The views of a scene show one set of named points, each view turned or mirrored, shifted and resized as a whole, with a little noise and some points left out.

Scene 1
View 1
Z828: [0 2 6 2 2 -9 -4 -4 13 2 -4 -5 0 2 1 3 -3 3 -5 2 5 1 3 -10 4 -3 -1 7 -1 1 9 0 3 -2 -5 4 0 -11 5 4 3 4 8]
Z10: [3 -5 -10 3 7 -11 7 -2 10 10 -9 -8 5 3 11 0 9 6 -7 5 1 1 6 -11 -8 8 4 8 5 13 4 -2 -3 0 -10 -12 1 -5 8 2 -3 3 -1]
Z978: [4 -4 -8 5 7 -9 0 -1 6 10 -6 -10 3 7 8 -2 9 5 -3 5 4 -1 5 -10 -8 9 6 9 0 15 2 0 -3 2 -7 -9 4 -4 3 1 0 5 -5]
Z737: [-1 3 -2 -2 -3 -8 -1 -11 -1 2 -12 -5 4 1 0 7 -2 -15 -10 7 5 -7 -11 -8 2 3 -4 -3 1 13 2 -3 6 1 -6 -10 5 -14 7 -7 -5 -11 -3]
Z579: [0 1 2 1 3 -9 2 -4 15 3 -7 -5 2 -2 5 4 -1 3 -6 3 3 1 3 -11 3 -1 -2 6 3 2 10 -2 1 -2 -7 -1 -2 -12 9 5 0 2 10]
Z173: [1 0 -7 0 -2 -9 4 -10 2 7 -12 -6 5 2 4 6 1 -11 -11 8 3 -6 -8 -9 -1 5 -3 -2 4 14 1 -2 2 0 -8 -13 3 -12 9 -6 -6 -8 -2]
Z889: [2 -1 -6 2 3 -9 -2 -4 0 9 -7 -8 2 6 4 1 4 -3 -7 5 5 -5 -3 -8 -5 7 3 4 -2 18 1 -1 1 3 -5 -9 6 -6 3 -4 -3 -1 -8]
Z164: [1 0 -1 2 2 -9 -2 -4 5 6 -6 -6 2 3 3 3 0 -1 -5 5 5 -2 -2 -8 -2 3 1 4 -2 11 5 -1 1 1 -5 -6 4 -9 5 -1 -1 0 -1]
Z988: [0 3 2 4 0 -7 -10 -4 -3 6 -2 -7 -2 6 -1 1 -1 -4 -4 3 8 -4 -4 -5 0 2 2 6 -10 12 3 0 4 2 -2 1 7 -9 -2 -5 2 0 -8]
Z387: [2 0 -3 4 2 -9 -5 -3 0 8 -4 -7 1 6 3 1 3 -2 -4 3 6 -3 -2 -7 -3 5 3 6 -4 15 4 0 2 3 -4 -5 6 -7 1 -3 0 2 -6]
Z607: [-1 4 3 3 0 -6 -11 -4 -5 6 -3 -7 -1 6 -3 2 -1 -8 -4 2 8 -5 -7 -4 0 2 3 3 -10 14 2 1 5 3 -2 1 8 -9 -2 -5 1 0 -9]
Z489: [1 0 1 1 1 -9 4 -7 14 3 -10 -4 3 -3 4 5 -2 -1 -9 5 4 0 0 -12 3 0 -3 3 5 3 10 -3 3 -3 -8 -5 -2 -14 11 4 -2 -2 10]
View 2
Z579: [-1 -2 -4 4 -1 0 0 4 5 -7 6 0 3 1 0 2 5 -10 -3 2 -2 1 0 1 3 -10 -3 -2 -5 -6 2 5 -4 -3 3 -2 2 8 1 -3 3 1 7]
Z173: [-9 -2 1 7 0 -2 -6 5 6 -3 -2 -5 4 -4 -2 3 -5 -5 0 -3 0 3 0 -8 1 7 5 4 2 -7 0 -8 -7 -10 4 1 5 12 -5 -2 3 6 3]
Z489: [-2 -2 -4 6 1 -1 -2 4 6 -7 7 -2 4 -1 0 0 4 -11 -3 0 -4 1 0 -1 2 -7 -2 0 -5 -6 3 3 -5 -7 4 -3 3 10 2 -3 3 3 9]
Z988: [-2 -5 -8 4 -5 2 2 -4 5 -3 2 1 1 6 -5 15 -5 -5 -1 1 6 4 -3 -3 2 2 10 1 10 -3 3 2 -5 0 -3 6 -1 4 -9 1 -1 1 -1]
Z164: [-2 -4 -3 4 -4 0 -1 1 3 -3 2 -1 1 4 -3 7 -2 -6 0 0 3 4 0 -3 2 0 3 1 2 -5 -2 2 -6 -3 2 3 2 8 -4 0 3 2 1]
Z10: [-1 -1 4 -3 -4 1 0 7 -3 2 -2 -1 -1 4 -3 1 0 -8 3 -1 0 8 5 -2 2 -2 -5 1 -6 -9 -10 -1 -8 -4 9 0 2 10 2 1 7 3 -5]
Z387: [-2 -4 -3 2 -5 1 0 -1 2 0 -2 -1 0 6 -5 10 -4 -4 1 0 5 6 -1 -4 1 3 5 2 5 -4 -4 0 -7 -2 1 6 0 6 -6 1 1 3 -5]
Z737: [-11 -4 -3 11 1 -1 -6 2 9 -6 1 -5 5 -4 -2 5 -5 -3 -2 -2 2 1 -3 -9 1 8 11 5 6 -3 5 -8 -6 -10 1 3 4 12 -7 -3 1 6 6]
Z828: [4 -2 -7 3 -1 -1 5 0 4 -6 9 2 1 6 -1 5 8 -13 -5 3 -2 1 -1 4 3 -14 -4 -4 -4 -4 2 11 -4 0 1 -2 1 5 1 0 2 -1 7]
Z978: [1 -2 4 -5 -7 3 1 4 -4 4 -5 -1 -2 7 -6 5 -3 -4 5 -1 4 10 6 -3 2 1 -4 1 -2 -8 -13 -1 -10 -2 8 3 0 8 -1 3 7 1 -11]
View 3
Z889: [0 0 6 0 -1 4 5 3 -2 -5 3 0 2 -2 -10 -6 1 4 -2 0 0 0 5 4 -1 0 -2 -11 3 2 0 3 -2 -5 3 -5 -1 0 -1 0 7 3 2]
Z607: [0 1 6 0 0 4 3 4 2 -1 -2 3 1 -2 -14 -2 1 4 -1 -1 1 6 -1 9 0 -9 -4 -7 1 5 -2 9 4 -5 1 -7 -5 -1 0 2 9 2 5]
Z10: [0 1 6 1 -3 2 0 2 -8 -5 6 -1 1 -5 -3 -10 2 5 -1 1 1 -4 5 -1 -2 5 -4 -9 2 0 2 -5 -8 -8 4 -1 5 3 -2 -3 3 2 2]
Z579: [-3 2 4 -2 -3 1 -10 3 -6 1 1 2 -2 -6 -5 -8 4 5 -1 5 0 0 2 0 0 0 -7 5 0 2 0 2 -3 -9 4 3 2 0 3 0 2 4 -1]
Z978: [1 3 6 1 -2 1 3 3 -7 -4 5 0 2 -5 -6 -6 2 5 -1 -1 2 -2 3 2 -1 1 -4 -11 3 0 3 -3 -5 -7 4 -4 3 3 -1 -2 5 1 5]
Z737: [1 -4 3 -4 -1 5 2 3 4 -3 -1 0 2 -1 -14 -9 2 2 -4 6 -2 1 9 5 1 1 0 -3 2 6 -5 12 2 -3 2 -2 -7 -5 0 4 11 9 -4]
Z173: [1 -3 3 -2 -1 5 2 2 1 -5 3 -1 2 -2 -10 -11 2 3 -2 5 -2 -2 10 2 0 4 0 -5 3 4 -4 7 -1 -4 3 0 -4 -3 -1 2 9 7 -3]
Z164: [-1 2 5 -1 -2 3 0 4 -3 -3 1 1 1 -3 -8 -6 2 5 -1 2 1 1 3 4 -1 -2 -4 -4 1 3 0 3 -1 -6 3 -2 -1 -1 0 0 5 2 2]
Z828: [-4 4 4 -3 -4 1 -10 5 -6 2 -1 3 -3 -6 -7 -5 4 6 -1 1 2 4 -1 4 -1 -4 -9 5 -2 4 1 3 -1 -9 3 1 1 1 4 1 2 2 3]
Z988: [0 2 6 -1 -1 3 2 6 1 0 -1 4 0 -2 -14 -1 1 5 -1 -1 3 6 0 9 0 -8 -5 -6 2 4 -1 8 3 -5 1 -7 -3 0 0 0 8 1 6]
View 4
Z10: [-8 -10 -1 0 4 4 -10 0 4 -3 0 -5 -9 0 5 2 -7 1 -5 -2 4 6 4 1 -6 -14 3 -1 8 3 -2 -1 -2 -2 -2 2 5 -3 -7 6 0 2 1]
Z988: [10 -6 -7 -9 -3 0 1 7 0 3 4 -8 -7 8 -1 11 -11 3 6 -1 -2 3 7 2 -6 3 5 -6 7 7 10 3 1 -6 -2 4 6 2 6 1 -11 -6 0]
Z579: [-6 -1 -6 -2 -1 -2 -6 -3 -2 4 5 -14 -8 2 2 9 -1 3 -8 -5 1 7 7 3 -6 0 -2 -3 13 4 -4 0 -6 -2 2 -3 13 -5 4 -3 -4 4 -2]
Z737: [0 -9 -2 -11 -7 -11 -5 4 7 -5 -2 4 -14 -1 -7 7 -9 10 3 -6 -3 4 12 -1 -7 8 13 7 11 -3 3 3 3 -3 3 -6 -1 1 5 -4 -6 4 6]
Z164: [1 -6 -5 -5 0 0 -5 3 1 1 3 -7 -9 3 0 8 -8 3 0 -3 -1 5 7 2 -7 -1 5 -2 9 4 3 2 -1 -5 -1 1 7 -1 2 1 -6 1 0]
Z889: [2 -11 -2 -7 0 0 -4 4 4 -2 0 -2 -9 3 1 6 -10 3 3 -2 0 4 7 1 -6 -4 8 -2 6 3 6 2 2 -4 -3 2 1 2 -1 3 -6 -3 2]
Z607: [11 -6 -6 -11 -1 -2 1 7 1 3 3 -7 -8 9 -2 10 -10 3 7 0 -2 1 8 2 -5 4 5 -5 7 7 10 4 2 -7 -1 3 5 3 7 0 -11 -5 0]
Z828: [-2 0 -7 -3 0 1 -4 0 -3 6 7 -17 -7 4 2 12 -2 2 -4 -4 2 5 7 5 -5 2 -3 -6 14 6 1 0 -5 -4 1 -1 14 -5 6 -3 -6 1 -3]
Z489: [-7 -2 -6 -3 -2 -4 -8 -2 0 2 3 -10 -9 0 0 8 -1 6 -7 -7 1 8 9 2 -7 3 1 -1 15 1 -5 -1 -5 -2 3 -5 11 -6 4 -5 -3 6 -1]
Z978: [-1 -11 -2 -3 5 6 -6 2 2 -1 2 -6 -8 2 6 3 -8 -1 -1 0 2 4 4 1 -6 -12 3 -4 7 4 3 1 0 -2 -4 4 4 -1 -6 7 -4 -3 -1]
Z387: [4 -8 -4 -7 0 1 -3 6 3 -1 1 -6 -7 5 2 8 -10 2 3 -1 1 4 6 1 -5 -3 5 -4 6 5 6 3 1 -5 -2 4 4 1 1 3 -7 -3 0]
View 5
Z889: [-1 -2 6 -3 2 6 2 3 -7 2 6 3 0 -5 1 -1 -3 1 -3 -2 -1 -2 -2 0 10 -3 0 3 -4 -1 2 -4 -2 5 -4 -2 -1 -1 -1 -1 3 -3 3]
Z978: [-1 5 5 -3 -4 6 0 1 -7 -1 6 3 -2 -2 3 -2 -2 5 -5 -3 0 -3 -6 2 9 -3 -2 3 1 1 3 -2 -1 4 -2 -2 0 -4 2 -1 2 -1 1]
Z489: [-1 -2 3 -4 3 0 -2 4 -1 -1 -9 0 -2 3 1 0 -2 0 -3 5 -3 -4 -2 2 1 -6 -1 0 5 -8 0 2 -1 1 -1 -1 -2 1 -1 -6 -2 1 9]
Z737: [-1 -12 6 -3 11 4 3 8 -5 4 -2 3 1 -4 -1 1 -5 -7 1 3 -4 -3 2 -2 8 -3 3 4 -5 -7 0 -3 -3 4 -5 -2 -2 3 -5 -4 -2 -3 8]
Z607: [1 -2 8 -4 8 7 2 2 -4 0 6 2 -1 -6 -2 -2 -1 0 4 0 -2 1 0 4 8 -5 6 -6 -7 -1 0 -4 -7 0 -4 2 -1 2 -3 2 3 -1 2]
Z579: [-1 1 2 -5 2 1 -3 2 -1 -2 -8 0 -2 3 2 -2 -2 3 -3 4 -4 -3 -2 3 1 -8 -1 -1 5 -7 1 3 -1 -1 0 -1 -2 0 0 -4 -1 0 6]
Z173: [-1 -9 6 -3 6 3 1 7 -7 4 -1 3 0 -3 0 1 -6 -4 -3 1 -3 -5 0 -2 9 -2 0 8 -3 -6 1 -3 -1 6 -4 -3 -1 2 -3 -5 -1 -3 8]
Z828: [1 3 3 -6 3 2 -2 0 0 -3 -6 -1 -1 2 2 -3 0 4 1 3 -3 -2 -1 5 0 -9 1 -7 3 -4 0 2 -4 -2 0 1 -2 0 0 -2 1 1 4]
Z164: [-1 -2 4 -4 2 3 0 4 -4 0 -1 2 0 -2 1 0 -2 1 -2 1 -3 -3 -2 1 6 -4 0 2 0 -5 1 -1 -2 3 -3 -2 -2 0 -1 -4 0 -1 5]
Z387: [0 0 6 -3 2 7 1 2 -5 0 5 3 -1 -5 0 -3 -2 1 -1 -1 -2 -1 -2 2 8 -4 2 -1 -3 0 1 -4 -4 2 -3 0 -1 -1 -1 0 3 -1 2]
Z988: [1 -1 8 -4 7 7 2 1 -3 0 6 1 -1 -6 -1 -3 -1 0 4 0 -2 1 -1 4 7 -6 6 -6 -6 0 0 -5 -6 0 -4 2 -1 2 -3 2 4 -1 2]
Z10: [-2 7 3 -3 -9 3 -2 2 -7 -2 2 4 -1 2 4 -2 -3 8 -10 -2 0 -5 -8 1 8 -3 -6 7 5 -2 3 0 2 5 1 -4 -1 -5 4 -5 1 -1 3]

In a view up to two points have been moved. Name them for each view, in the order of its rows, or write -.
view 1 -> -
view 2 -> Z828, Z978
view 3 -> -
view 4 -> Z737
view 5 -> Z164, Z10

Scene 2
View 1
Z816: [1 -18 -3 3 -6 -9 6 -4 -1 -1 -2 -5 -8 3 3 0 8 -7 -1 8 -4 7 -8 3 0 -12 7 -2 0 1 -8 1 -1 4 7 3 6 1 7 -2 1 -18 -2]
Z171: [7 -1 0 -3 -4 -3 -8 -2 12 -7 -3 -8 3 7 -1 -2 3 -9 2 2 6 -4 4 -4 3 7 -10 7 2 -8 8 5 6 4 7 3 0 2 -6 4 -7 -9 4]
Z719: [-1 -17 3 7 -6 -10 6 1 0 -3 -3 -11 -1 0 8 -3 4 -13 -2 6 6 2 5 -4 5 3 -4 -2 3 -5 -7 -3 4 6 14 7 -2 7 -1 -1 -5 -7 3]
Z199: [11 6 -3 -11 -3 2 -13 -4 16 -9 -5 -4 4 10 -6 -3 4 -6 5 2 3 -7 1 -2 2 5 -11 12 -1 -7 13 9 6 3 2 0 3 0 -7 6 -5 -12 4]
Z6: [0 -10 0 2 -5 -10 4 0 7 0 -3 -9 -2 0 5 -1 1 -7 2 8 7 5 3 -1 4 3 -1 0 2 1 -5 1 5 8 9 7 -3 9 -3 -1 -6 -6 7]
Z723: [2 -13 -3 1 -5 -8 4 -3 3 -1 -3 -7 -5 2 2 -1 6 -8 0 7 0 3 -3 1 2 -6 2 -1 1 -1 -4 1 2 6 8 4 3 3 3 -1 -2 -13 0]
Z320: [6 -5 -3 -2 -4 -4 -4 -4 8 -6 -3 -6 -1 6 -1 -2 6 -8 2 5 1 -1 -1 0 2 -1 -3 5 1 -5 4 4 3 4 6 2 4 0 -1 3 -3 -14 1]
Z958: [-1 -17 -1 5 -6 -11 8 -3 -1 0 -2 -8 -6 0 6 0 6 -8 -1 8 1 7 -3 1 2 -6 5 -4 1 0 -9 -1 2 6 10 6 1 5 4 -3 -1 -13 1]
Z490: [0 -13 -4 0 -5 -11 5 -2 4 1 -4 -7 -6 2 3 0 4 -3 3 10 0 6 -4 4 1 -5 8 -2 -1 5 -8 3 2 7 5 5 1 6 4 -3 -2 -13 2]
Z181: [2 -6 -2 -3 -5 -8 0 0 11 0 -4 -8 -1 1 1 -1 1 -2 6 9 8 3 4 0 3 5 -1 2 -1 2 -4 5 7 8 4 6 -3 11 -4 0 -7 -5 8]
Z642: [12 -3 -3 -3 -4 4 -9 -6 4 -13 -4 -4 0 12 -4 -4 11 -13 -4 -1 -7 -6 -7 -2 1 -7 -7 7 2 -12 11 4 0 -1 7 -3 11 -10 2 6 2 -22 -6]
Z148: [-6 -17 0 6 -6 -15 11 1 4 5 -3 -11 -4 -4 8 0 1 -4 2 12 9 9 4 0 4 3 5 -5 1 5 -15 -1 5 10 9 10 -6 15 0 -4 -6 -3 7]
Z768: [4 -10 -3 0 -5 -5 1 -4 4 -4 -3 -5 -3 4 0 -2 7 -8 0 5 -2 2 -4 2 2 -6 1 1 0 -3 0 3 1 3 6 2 4 0 3 0 -1 -16 -1]
View 2
Z642: [-7 8 10 4 -19 3 9 6 8 7 7 6 2 -7 -16 -5 -3 -1 0 7 -11 -8 12 -8 -9 3 7 1 0 19 1 9 6 -1 -7 0 0 -13 4 1 -3 14 5]
Z181: [-3 3 -2 -2 5 -6 2 -1 -1 4 -1 2 -5 -3 0 0 2 -3 2 4 1 7 6 -2 -5 -1 0 6 -7 0 2 -6 -4 -1 -4 1 -8 0 -8 -2 1 4 0]
Z320: [-4 5 3 0 -5 -3 4 1 2 4 3 3 -3 -5 -7 -3 0 -3 0 7 -5 1 8 -4 -6 1 3 3 -3 9 1 1 0 -1 -5 0 -5 -7 -2 -2 -1 10 2]
Z723: [-4 1 -1 0 -1 -5 0 2 0 2 4 5 -4 -5 -2 -1 1 -3 2 4 0 3 8 2 -5 -1 -1 5 -4 1 1 -1 2 0 -7 -1 -5 -1 -8 -1 1 8 0]
Z719: [0 0 -4 0 4 -13 -7 -1 -2 -1 12 5 -9 -4 3 -1 3 -6 -1 3 -2 6 7 8 -1 1 -5 1 -3 5 -1 3 4 2 -9 0 0 3 -11 -2 4 16 -5]
Z958: [-6 -4 -4 1 0 -3 -7 6 -2 1 7 8 -5 -8 -1 0 2 -1 3 3 3 2 9 10 -5 -3 -4 5 -2 -3 1 3 4 -1 -12 -2 -1 3 -14 2 4 8 -3]
Z171: [0 9 2 -2 -1 -9 8 -5 3 3 3 0 -6 -1 -3 -3 1 -6 -2 5 -8 6 5 -10 -3 6 3 1 -6 15 -1 -3 -3 -1 -2 3 -7 -7 1 -7 -1 14 0]
Z148: [-1 -4 -8 -2 12 -13 -9 0 -6 -2 4 4 -8 -3 8 2 5 -4 1 2 5 11 6 12 -2 -2 -8 6 -6 -8 0 -5 0 0 -10 -1 -5 8 -17 -2 6 7 -6]
Z199: [-2 12 7 -2 -5 -5 15 -4 7 6 -3 -2 -1 -2 -8 -5 -1 -4 0 8 -10 4 5 -16 -7 5 8 0 -5 18 0 -6 -6 -2 1 2 -9 -12 7 -6 -3 10 6]
Z490: [-6 -3 -3 1 1 -2 -3 6 -2 3 2 6 -3 -7 -1 1 2 -1 4 4 5 3 8 6 -6 -3 -1 6 -4 -5 3 -2 1 -1 -8 -1 -5 2 -14 2 3 3 -1]
Z768: [-6 2 2 2 -6 -1 1 6 1 5 4 6 -3 -8 -6 -2 1 -2 2 5 -1 -1 10 2 -6 -1 2 3 -2 4 2 2 3 -1 -8 -1 -2 -4 -7 1 0 9 0]
Z816: [-10 -4 0 4 -6 2 -5 11 1 2 7 8 -2 -11 -7 -1 1 1 4 4 3 -3 10 9 -7 -4 0 7 -1 -4 3 4 6 -1 -13 -3 0 0 -13 6 2 5 0]
Z6: [-3 0 -4 -1 5 -8 -2 0 -3 1 2 3 -7 -4 2 -1 3 -4 2 4 1 7 6 3 -4 -1 -2 6 -5 -2 0 -4 -1 0 -5 0 -5 2 -11 -1 3 7 -2]
View 3
Z768: [-7 -3 0 2 -7 -1 -1 3 8 -3 13 -2 -3 -11 9 7 -4 -4 -2 -3 -3 -1 5 2 1 11 -7 -2 -4 3 -2 9 -1 -3 -3 1 -8 5 6 -7 2 2 4]
Z642: [5 0 -2 -3 -15 -12 3 12 12 1 27 -13 -4 -18 10 21 -5 -5 12 -17 -9 -8 4 7 1 24 0 4 -7 -4 -2 14 -10 -1 -5 5 -13 -4 3 -2 13 -3 5]
Z816: [-10 0 3 2 -5 0 -1 -3 16 -2 6 4 -1 -9 14 12 -8 -4 -13 2 3 3 11 -3 3 10 -8 -7 -2 3 0 8 -2 2 -4 3 -6 7 8 -10 -5 5 6]
Z148: [-21 1 2 5 2 11 0 -11 -6 -10 1 11 0 -3 3 -12 -1 0 -16 9 4 10 1 -1 -8 -9 -8 -1 -1 10 -1 1 13 -10 -6 -8 1 16 9 -13 -7 1 5]
Z6: [-15 -1 0 3 -3 5 2 -4 -7 -7 11 2 -3 -7 1 -8 0 -1 -4 1 -2 6 -1 4 -9 -2 -6 2 -4 7 -4 4 9 -11 -3 -6 -3 11 6 -7 1 -3 6]
Z320: [-5 -3 -3 0 -9 -2 2 5 1 -2 19 -6 -5 -13 4 4 -2 -2 6 -6 -7 -3 0 6 -2 12 -6 2 -5 4 -4 9 0 -6 -1 -2 -10 4 4 -5 7 -2 6]
Z719: [-16 7 5 2 -2 4 4 -5 -2 -7 11 2 -2 -5 4 -1 0 -4 -12 -5 2 7 1 4 -13 -2 2 5 -1 6 2 2 5 -12 -11 -5 3 10 5 -11 4 -4 6]
Z171: [-4 -3 -3 0 -10 -1 4 5 -9 -5 23 -9 -6 -14 -1 -4 2 -1 12 -10 -11 -3 -6 10 -8 7 -3 9 -7 5 -7 8 5 -12 -3 -5 -8 4 2 -3 13 -7 5]
Z181: [-10 -7 -5 3 -4 5 0 -1 -6 -6 11 2 -4 -11 2 -8 1 2 0 5 -6 1 -1 3 -3 2 -12 -1 -5 8 -7 7 8 -6 1 -4 -8 9 8 -7 0 -1 6]
Z199: [1 -10 -8 0 -13 -5 2 10 -9 -1 27 -13 -8 -18 -2 -3 5 0 23 -12 -17 -9 -6 12 -2 13 -9 8 -8 4 -12 12 2 -6 3 -4 -17 0 3 1 16 -7 5]
Z958: [-12 1 2 1 -4 3 -1 -2 11 -4 7 4 0 -8 12 8 -7 -4 -13 3 2 5 10 -2 0 7 -8 -5 -1 4 0 7 2 -1 -5 2 -4 9 7 -10 -5 3 5]
View 4
Z719: [0 2 -7 1 0 5 -8 5 6 -1 3 3 1 7 0 4 0 1 2 -2 2 8 0 3 3 11 8 -6 5 3 -4 4 -1 -4 1 -1 2 -4 2 5 2 -2 -6]
Z181: [7 -3 -4 2 -2 0 -2 3 3 -4 1 4 -1 3 -5 4 1 -4 6 1 -4 6 5 2 -2 4 -2 -2 2 2 -4 3 3 0 0 -5 -3 1 -1 5 2 1 -2]
Z642: [-6 9 -4 -8 5 -1 5 2 14 0 4 5 4 -9 -6 7 -4 3 -5 0 1 -5 14 11 -1 4 -11 2 -3 -10 -5 1 6 -7 10 1 14 4 11 0 1 1 0]
Z723: [2 0 -2 1 -1 0 -3 3 6 -2 1 5 0 1 -4 3 1 -1 3 -1 0 3 6 3 -1 7 0 -2 0 1 -3 3 3 -4 2 -2 0 -1 1 5 3 0 -3]
Z171: [4 1 -8 -4 0 4 -2 4 8 0 10 2 3 -1 -9 10 -6 -5 1 3 -6 7 6 9 -2 -1 -5 1 6 -7 -4 3 2 3 8 -4 8 13 3 -4 -2 0 -2]
Z958: [-1 1 -2 3 -1 -1 -4 3 6 -4 -3 7 -1 3 1 0 4 2 2 -3 3 2 4 2 1 12 3 -6 -1 4 -4 3 1 -7 -2 -1 -3 -9 3 9 6 -1 -4]
Z199: [5 0 -7 -5 1 2 2 2 8 -1 9 3 3 -5 -11 10 -6 -5 1 3 -8 4 10 10 -4 -4 -11 3 3 -9 -3 2 4 4 9 -5 8 14 3 -3 -2 2 0]
Z816: [-5 5 -1 0 1 -2 0 3 9 -3 -5 8 0 -1 1 0 3 5 -1 -3 5 -3 8 4 1 13 0 -4 -5 1 -4 2 4 -12 0 2 2 -11 6 10 5 0 -2]
Z320: [1 3 -5 -2 1 0 0 3 8 -2 4 5 2 -2 -6 5 -2 -2 1 1 -1 2 8 6 -1 4 -4 0 1 -4 -3 2 4 -3 5 -2 5 3 4 2 1 1 -2]
Z490: [3 -2 -1 3 -2 -3 -2 2 4 -4 -3 6 -2 1 -1 1 4 -1 5 -1 0 2 6 2 -2 9 0 -3 -2 3 -4 4 4 -6 -2 -2 -5 -6 2 10 5 0 -3]
Z6: [5 -1 -6 1 -2 2 -6 4 4 -2 3 3 0 6 -2 4 0 -3 5 0 -2 8 2 2 0 6 4 -4 4 3 -4 4 0 -1 0 -3 -1 0 -1 5 2 0 -5]

In a view up to two points have been moved. Name them for each view, in the order of its rows, or write -.
view 1 -> Z723, Z181
view 2 -> Z6
view 3 -> Z958
view 4 -> Z171, Z816
